Each row is a point on a tangle of strands that fork, close into loops and nearly touch. The rows are in no order.
Two points are linked if the straight distance between their rows is under 82. Some points are linked to none.
Rar: [-34   5  27 -20  14  15  -1  10 -26  11 -12  22 -39 -30 -19  21  16 -15
  28 -25  33  43  30]
tufum: [-24 -20  -3  15 -51  -4 -59  23   7  25 -36   1 -19 -16  10 -19  18 -26
  -4  -6  13  -1  46]
Mide: [-16 -28 -15  28   5  24 -48  24  46  35  18   6  15  24 -19  71  10  -1
  17 -16  13 -24  33]
tez: [ 44   4   8 -29  14  -8  28 -42 -12 -29  24   2  50 -11   4  22  21 -31
  24  -8   4 -66   8]
vamo: [ 17   0 -26  20   0 -13  19  -7  24 -20   1   3 -13  39 -29 -24 -46  57
 -20  12 -37   0 -50]
borit: [ -9 -24   2  37  -3 -16 -23  -3   6 -25  20 -17 -14  -2  50  -9 -19  21
  -9  34 -62   7 -27]
Zel: [ 10  10   9 -17   6   2  29  -4 -35 -28   9  20  10  17   7   7 -10  12
 -24   5   9   8 -40]
Fufav: [-16  26  20  -7  60  18  61   9  22   1  23 -25  15 -22  -8  -8   6  12
  28  19 -22  38 -12]
Sir: [ -3  -8  11  -2   1 -38   9  44  28 -17 -40 -22  15   5  -2 -60  12  25
 -25  21 -27 -14 -18]
zibet: [ -5  -7  11  18 -42 -20 -33 -18  -1   4 -30 -22 -46 -36  17 -42  -3 -27
  26  -9 -25  15  47]
lanez: [-27 -19  17 -14  -5  -2 -25  31 -20  -6 -19  25 -22  -1   1  17  12   1
 -22 -14  18   7  -3]
gasi: [-45 -26  37  -8  45 -14   5  38   6 -14 -13  -8 -27 -36  -5 -19  18  41
  -4  17 -36  48 -33]
gib: [  3  37  -5  -7   4  -7  24  24  16  20 -33 -25  -8 -13 -16 -71  -9   9
   3   4   5  30  21]
nedo: [ 28   9 -11 -17 -15  -2  -3 -43  -5   9  -5  -3 -24 -17 -37   0  -5 -31
  36 -43  16 -15  41]
femo: [  4 -12 -17  -6  15 -13 -21  28 -11 -15 -16  14 -16  12  21 -24 -20  67
 -66   8   8  15 -74]
Lukad: [-24 -25   8  18 -31 -18 -41  22   4   4 -31  -9 -35 -25  20 -30   6 -13
   2   2 -18  12  32]
kofa: [ 26  -3 -16  -6 -22   1   9 -40 -33 -27   9  49 -10  45 -30  38 -33  20
 -16 -18  29 -21 -39]
Fazip: [-28  -9 -10  11 -10  19 -49  46  -3  36  -3  11   0 -15  30  14  16 -21
 -10  10  37  21  39]
Zokob: [ 27  11   1  11 -17 -11  24 -39  -7 -29  14  -5  -8   9   3 -12 -33   9
   4   3 -33  -3 -24]
Div: [-32  -7  46 -35   1  -7  12   8 -50 -26 -20  21 -25 -35  14 -11  21  -8
 -11  -5   9  37 -17]
pozer: [ 16  13   9  24  -3   0   2 -26 -27 -12  29 -17  35  -2  79   0 -11 -23
  -6  40 -20   5 -18]
pobab: [-18 -20  33 -36  21 -21  14  35  -9 -26 -33  26 -32   5 -65  -1  11  46
 -13 -29   9  16 -26]
lobem: [-42 -14  30  -2  65  -1  19  39   9  -4   7 -12   0 -41  14  -8  22  30
  -1  41 -27  59 -46]
kugu: [ 41   6 -43  10 -21   3  24 -38  16   5  15  16   1  42 -46  -2 -30  10
 -11 -13   8 -38 -19]
Zovo: [ 19   6 -26   2  12  32   2  -1  15  23  32  22  27  44 -27  64 -11  -2
   6 -19  39 -27   8]
sobi: [ 24 -31  -9  27 -62 -14 -57 -47  -9  14 -13  14  13  25   4  15  13 -29
 -18  -6  18 -49   7]
Diga: [-32  -5  22 -22  31 -10  14   4  32  -1  -9 -25 -40 -28 -44  -6  25   9
  60 -29 -37   7  48]
Balat: [  4  -2   8  22 -11 -12  10 -20  -3 -27   9 -16 -23  -6  22 -28 -32  16
   6  17 -56  21 -22]
fim: [-16 -41   2  29   0  -7 -35   3  53   9   1 -12 -32  10 -39  31   3  12
  33 -20 -39 -27  30]
guma: [-21 -23 -10  12  -3  25 -59  29 -18  30  14  33  -6   4  20  62   5 -12
 -13  -7  45  14  15]
fimo: [  8   4  24 -27   3 -15  38   9 -16 -35  -3   0  45   8  23  -9  28 -10
 -14  20   1 -40 -12]
nisub: [-24  -4 -18  -3 -52   9 -46  27  29  43 -43   4   0  -9 -28 -12  38 -20
   2 -24  36 -13  64]
Kigi: [-46   8  36 -43  29   8  15  31 -33   5 -35  22 -30 -35 -29  -3  31   1
  11 -17  39  56  11]
nef: [  4  -2 -20  11  17   3  16 -11   4 -29  17  17 -13  32 -11  11 -51  69
 -23  14 -25  17 -63]
turek: [-34  -1  40 -27  13 -11   5 -11   0 -11 -17 -18 -34 -46 -12  -3  35 -17
  55 -20 -23   6  46]
Zatur: [  2 -31   0  35 -25 -21 -39 -24   0 -24   2   2 -12  18  26  14 -14  12
  -6  14 -39 -23 -22]
gebi: [  5  -3 -17   4 -18   6 -23  10 -36   0   0  24 -10  10  36   1 -19   5
 -41   5  22  16 -28]
fereg: [ -5   0  20 -10 -17 -21   3 -14   5  -9 -24 -22 -29 -27  -7 -30  13 -19
  31 -17 -24  -9  38]
tem: [  6  36  -5 -19  21  17  38  17   3  12   1  -4  25   3  -7  -6   4 -12
   4   1  30   5  17]
sas: [  9  19  14 -14   9 -11  37  11 -18 -25  -8   0   9   5   3 -32 -13  23
 -28  13  -7  18 -41]
lofo: [-20  23  40 -53  31   3  52   7 -34  -4 -20  21 -21 -31 -46 -15  13  13
  14 -19  29  63 -16]
buram: [ 14 -19 -28  36 -42 -12 -22 -18  11   4  -3   3   6  39   9 -14 -20   7
 -29  17 -15 -33 -24]
fidig: [ 22  21 -31  -6 -28  14  -7  10 -43  18 -10  28  -1  18  25 -20 -29  -6
 -51   0  52  24 -23]
Kanol: [ 25  14 -34  11  11  10  19  10   2   2  19  11  41  57  13  12 -27  31
 -38  26  12 -13 -44]
dafin: [ -2  -8   2   8   5 -14   7   7  45  -9  -3 -32   1  -3 -10 -14  10   1
  21   1 -47 -31  22]
raguv: [-18  -4   7  12  23  14  -3  11 -11   3  24  11 -11  -6  13  33  -9   0
   4   5   1  31  -5]
mina: [-20 -19   0  23   1   7 -48  28  -2  19  11  -2  17  -8  59  28  15 -23
  -5  25   7   3  22]
rik: [ -3  26  -8 -52  17  14 -14 -14  -3  11  -6  -8  16 -40 -27  19  45 -47
  54 -33  35 -38  73]
tav: [ 13 -27  -3  -3 -27 -15 -11  -8 -17 -23  -3  26  21  46   7  28   7   9
 -27   6   7 -55 -32]
gosok: [-44  -7  30 -21  19  -1  -9  36 -33  -5 -25   8 -16 -47  30 -17  34 -11
 -13  14  15  44  -2]
pamo: [ 21  20 -44  48  -4  24  -1 -11  32  36  28 -15 -25   8 -13  -8 -55   8
  18   0 -16  32  15]
letol: [ -1  39  21 -25  16  13  42  -7 -25  -8   6  -7  24 -18  23 -10  13 -30
  11  10  23  14   7]
Dig: [  6   5 -30  16 -17  34 -42  19 -25  43  17  25  20  17  36  36  -9 -24
 -23   4  61  17  12]
botar: [ 30 -21 -30  57 -49  -3 -59 -57  24  33   8  -4  16  31   3  16  -9 -20
  -6  -1   1 -37  12]
pafos: [-10  -8  15 -20   0  -5   8  19  -7 -10 -20  20 -24   6 -34   7   5  12
  -3 -21  13   6  -2]
kam: [ 25  14  -7 -47  28   2   0 -36 -10  -5  12 -13  40 -40 -17  29  32 -51
  48 -22  19 -56  51]
seva: [ 33   4   6  12 -16  -4  -5 -47 -46 -25  20   1  35  18  65  23 -15 -13
 -12  24  -3 -14 -30]
Biru: [-37 -46  38  -9  20 -17 -16  39   7 -37  -6   7   3   9  12  35  34  21
 -13   8 -33 -28 -18]
Nede: [  8   1  -9  -5   4   9  17 -19 -26 -31  18  33 -10  35 -12  31 -39  42
 -21  -3   2   8 -52]
nikat: [-17 -24 -13  26  13  27 -45  19  11  25  24  26  -9  25 -15  79  -8   7
   9 -16  24   2  12]
ralu: [  6  -9 -25  -4 -24   2 -10   4  36  25  -9   1   5  11 -44   2  14  -8
   5 -23  16 -39  33]
nuki: [-26 -30  -4  28  -5   8 -50  23  54  27   1 -13  -4   1 -13  39  20  -6
  28 -12 -16 -25  50]
nimo: [-11 -15   5   7  21  -8  15   9  48  -2   1 -28 -31  -5 -39 -12  -3  22
  39 -15 -56   1  27]
buk: [-8 32 -3  0 40 18 25 37  1 25  6  0 18 -5 -2 -8 -4  5 -9 15 28 44 -3]
keka: [ 37  21 -29  45 -19   6  -5 -46  12  19  23 -23 -16   3  12 -17 -50 -16
  22  -3 -24  15  12]
Vano: [ -5  14  33  -9  16   0  47  -5 -17 -30  18 -15  20 -17  35 -26  -1   4
  -7  34 -33  27 -40]
roka: [ 11  33  11 -41  24  -4  55   4 -17   4 -21   9 -25 -11 -63 -33 -12  26
  11 -32  31  44   2]
lela: [ 20   3 -32  17 -12  -6   6   7  13  10 -16  12 -27  34 -44 -29 -42  42
 -26 -10  -1  17 -30]
deka: [ 23  12 -44  29  -6  12   1 -17  61  33  21 -46  12   8 -16 -16 -23 -14
  24  -5 -32 -24  30]
gul: [ 17  23  10   4  32  10  34 -24  13  -7  41 -32  36  -8  24  20   3 -23
  31  12 -24 -13   5]
gon: [  4  18  14   2   0  -1  17   4 -28  -9  10 -18  47  -2  79 -17  12 -31
 -18  41  -3  -4 -12]
nez: [-12  17  48 -25   8  -2  43 -17 -32 -32  10  -9  23 -32  39 -11  20 -26
   9  24 -11  16 -19]
nov: [ -2  -1  14 -11   0 -14  10  25 -12 -21 -11  -9  33   9  45 -19  19  -4
 -31  30  -9 -17 -21]
veza: [ 30  37 -48  12 -35   8  13   2  31  45 -15 -25  21  13 -14 -69 -16 -12
 -20   1  20   0  20]
tul: [ 11   4 -23   3   7 -16  -7  32   4   8 -26   9 -10  21 -26 -33 -34  53
 -47  -3  16  21 -52]
naze: [ 27   5  17 -22  27   3   3 -49  -5 -14  23 -14  29 -27  -4  42  19 -39
  43 -19   1 -31  29]
rezo: [ 35  13  21 -39  -1 -13  47 -23 -25 -37  10   6  46  -7  17  -5  25 -28
   2   5  11 -54  -3]
dib: [-14  -8  -3  16  17   9 -13  33   6  12  15   0  14   8  27  20   2   0
 -10  21   0   5   2]
digat: [ -8  29  19  -4  55  23  58 -18  22  -2  48 -36  32 -28  16  13  11 -17
  42  22 -32  16  -2]
rovi: [-27  21  15  -1  66  16  35  36   6  17  12  -9  18 -26   4  -5  13  13
   4  30   6  55 -22]
Goz: [ 40  41 -36   6 -33   1  24   5  -5  27 -23   1  13  24  -5 -67 -31  -5
 -41   7  33  16 -12]
mas: [-14 -23  15  21  10  -1 -21  -4  14  -8  13   1 -23  -1  -9  40  -5   3
  28 -12 -24  -1   8]
duf: [ 25  24 -52  18 -27  12   5 -12  48  48   3 -35  29   9 -10 -40  -8 -26
   0   1   2 -27  33]
madim: [-33 -15  49 -34  34 -27  17  37  -7 -20 -35   3 -29 -25 -40 -25  17  46
  -4 -11 -12  39 -27]
tege: [-50  -9  25  -6  17  10 -21  26 -28  10 -10  12 -31 -49  22  12  30 -23
  13   7  20  52  21]
riru: [-33 -41  12  -6   8   2 -49  37 -23 -10  -6  27 -12   0  38  39  25  12
 -36   1  10  -4 -20]
vikav: [ -8  34 -13 -61   7  14   4   9  -5  18 -26   6  -5 -25 -52 -11  46 -26
  39 -40  50 -17  67]
nuz: [ 16  -4 -35  21 -12  12 -13 -17  48  34  14 -18  -2  15 -33  17 -14 -10
  21 -23  -8 -25  30]
medor: [ 34   0 -39  33 -42  -9   3 -48  19   8   8  -2  -8  34 -21 -21 -34   2
 -10  -4 -16 -29 -16]
Noza: [ -9 -15  33  -6  15 -25  22   2  30 -36   2 -33   7 -15   4  -9  28   2
  27  10 -57 -36  14]
matef: [ 13  19  20 -25 -22 -11  27 -41 -27 -17 -14 -11 -33 -37 -10 -36  -2 -25
  33 -27  -6  13  28]
zoda: [-18 -34  -6  -7  10   1 -41  29 -23 -19  -2  26 -31   2  35  15   3  50
 -59   2   7  11 -52]
mefup: [ 30  -5 -39  18 -32   9  -6 -40  -2  10  16  32  10  58 -26  31 -23   9
 -20  -5  26 -41 -25]
geko: [-16  19  45 -39 -15  -9  30 -16 -45 -23 -25   6 -30 -42  -2 -34  16 -20
  18 -15   7  31  14]
fuf: [ 13  29 -28   6 -12  31 -11   9 -41  34  15  24   4   2  31  11 -26 -27
 -24   1  65  39   6]
sav: [ 29  -3 -12  11 -19  -7   9 -37 -24 -27  20  15  28  44  29  24 -21  13
 -19  19  -3 -36 -42]
sif: [ 14 -34  -5   6 -43 -18 -29 -16   0  -2 -11  20  16  32  -7  17  22 -12
 -18  -6  14 -64  -2]
Rofo: [ 27  15   8  18   4  -2  16 -42   6 -18  30 -26  11  -6  21   4 -19 -15
  26   4 -37  -8   0]
Gimev: [-27 -28  49  -9  21 -24  16  19   9 -49  -1 -13  13  -7  17   3  30  19
  -2  22 -56 -21 -24]
kabur: [-11  -9 -40   5 -38  14 -25  22  52  53 -21   4  11  12 -66  -6  23   3
  -8 -29  36 -22  47]
gikeb: [ 45   8 -44  58 -26  10 -33 -62  30  35  22 -22   5  16   5   5 -38 -23
  14  -3 -15 -12  19]

A tip is a point with one link. Name the tips that can be reached along the links from each point below, in the order of the rows.
Lukad | Biru, roka, Goz
gikeb | pamo, vikav
fuf | gebi

A piece is all that can be reached along the links. How many separate loops has the piece of each point below (a circle has one, a figure eight two, a Y none), and how many tips (points with one link)?
Fufav | loops 2, tips 0
rik | loops 0, tips 2
gebi | loops 1, tips 1
nuz | loops 0, tips 3

Name the points in between on the shortest way along the links from the first point to the second, in order.
tem; Zatur | buk rovi Fufav digat gul Rofo Zokob Balat borit
lela; gasi | tul femo zoda riru lanez pafos pobab madim
riru; mefup | zoda femo tul lela vamo nef Nede kofa
Diga; roka | turek fereg matef geko Div gosok tege Rar Kigi lofo
sobi; rik | sif tav sav seva pozer gon nov fimo rezo tez naze kam
